Each row is a point on a landscape with many valleys, with its height.
From any point a ball rolls to the lowest of the 5 points nearest to it. It stops when none of these is lower. Distance is the straight distance between rows; heights are no part of it.
<20> height 35.5: [153 168 156 125  99 125 147 115]
<115> height 18.0: [127  89 126 165 139 110 188 201]
<203> height 31.0: [156 162 139 135 111 126 139 113]
<206> height 16.4: [115 157 139 122 115 146  96  82]
<618> height 44.8: [160 151 155 109 102 115 187 138]
<347> height 48.8: [148 121 144  97 122 104 215 158]
<107> height 26.5: [155 137 116 164 134 116 114 152]
<289> height 41.6: [156 166 162 118  93 121 160 121]
<697> height 84.5: [ 96  90  95 120 135 134  52 111]
<498> height 18.3: [108 160 152 118 105 149  99  81]
<683> height 26.2: [156 128 121 166 138 112 148 171]
<352> height 20.4: [149 116 126 162 141 109 173 185]
<86> height 37.1: [151 115 138 112 129 103 208 159]
<244> height 20.8: [122 139 113 134 132 135  84  95]
<438> height 12.0: [163 152 134 142 120 116 150 133]
<201> height 10.2: [ 80 117 124  92 142 159  78  80]
<52> height 46.2: [157 150 121 153 129 119 125 133]
<713> height 37.6: [145 150 121 146 130 123 105 111]
<518> height 19.8: [141 108 128 171 139 112 170 201]
<670> height 24.6: [ 97 132 122 111 133 151  81  80]
<73> height 67.2: [117  90 133  76 126 100 225 156]
<292> height 17.8: [137 155 127 135 121 133 104  98]
<329> height 32.9: [ 88  93  97 102 142 148  64  95]
<188> height 24.8: [127 123 102 156 131 123  68 135]
<261> height 42.2: [162 162 146 128 109 119 156 122]
<709> height 18.2: [122 168 158 123  96 144 116  89]
<456> height 60.8: [132 110 144  76 118 103 224 156]
<83> height 22.5: [125 134 110 141 133 130  78 107]
<298> height 28.1: [154 125 119 173 137 113 141 182]
<199> height 38.6: [158 134 146 111 119 107 198 149]
<588> height 13.6: [136  92 128 150 144 104 197 187]
<699> height 13.5: [141 166 144 131 108 134 120  99]
<358> height 22.4: [141 170 161 124  92 132 134 103]
<97> height 33.2: [ 74 113 124  77 143 168  84  83]
<421> height 29.0: [160 133 123 164 137 113 134 158]
<475> height 24.9: [136 134 107 154 132 125  84 121]
<135> height 28.0: [161 126 131 145 137 108 176 161]
<510> height 38.3: [ 62 133 154  78 126 178  88  86]
<576> height 6.7: [130  81 129 128 140 103 215 173]
<473> height 28.3: [ 89 108 111  96 142 155  72  85]
<514> height 23.3: [ 81  73  97  92 147 150  66 101]
<17> height 8.2: [ 74  85 107  71 152 163  78  94]
<669> height 25.7: [143 136 109 161 132 120  92 137]
<69> height 25.0: [ 87 152 156 104 110 162  92  76]
<265> height 25.8: [146 120 120 178 138 114 142 195]
<157> height 27.9: [106 119 107 119 136 140  69  92]
<503> height 19.7: [ 96 151 142 111 117 156  91  81]
<482> height 36.1: [109 108  97 134 133 130  59 108]
<577> height 52.9: [141 108 139  95 128 102 219 160]
<369> height 25.6: [146 134 109 167 133 117  94 155]
<512> height 15.2: [129 160 138 131 116 136 109  93]
<154> height 32.3: [ 75 149 166 101 109 171  91  81]
<497> height 33.4: [164 139 142 128 125 109 186 149]
<568> height 30.9: [160 143 126 153 132 114 143 144]
<120> height 21.2: [153 110 128 150 143 108 185 175]
<350> height 23.6: [127 129 106 144 132 127  74 114]
<506> height 27.4: [ 78 128 131  94 134 164  83  78]
<696> height 18.5: [117 143 122 126 129 141  86  86]
<326> height 17.7: [142 104 127 165 142 109 176 192]
<596> height 19.6: [147 104 130 134 140 104 202 170]
<331> height 18.6: [ 80  55  99  69 152 157  79 111]
<662> height 29.1: [149 127 115 175 135 115 122 182]

Call two points neighbours if one is among the 5 nearest of the other. Go from one point of each pair to the other, from neighbour to neighbour, staying as low as possible. Name the highest point that can't be avoided.
<438> and <576> => <568>
<576> and <699> => <421>
<201> and <699> => <670>

Two balls start at each pair of points below. Name the first point that both come to, or write never.
<683> and <135> => <576>
<120> and <577> => <576>
<265> and <298> => <326>
<107> and <421> => never

For each start below, name the point where the ball stops.
<662> => <576>
<115> => <576>
<696> => <699>
<199> => <438>
<456> => <576>
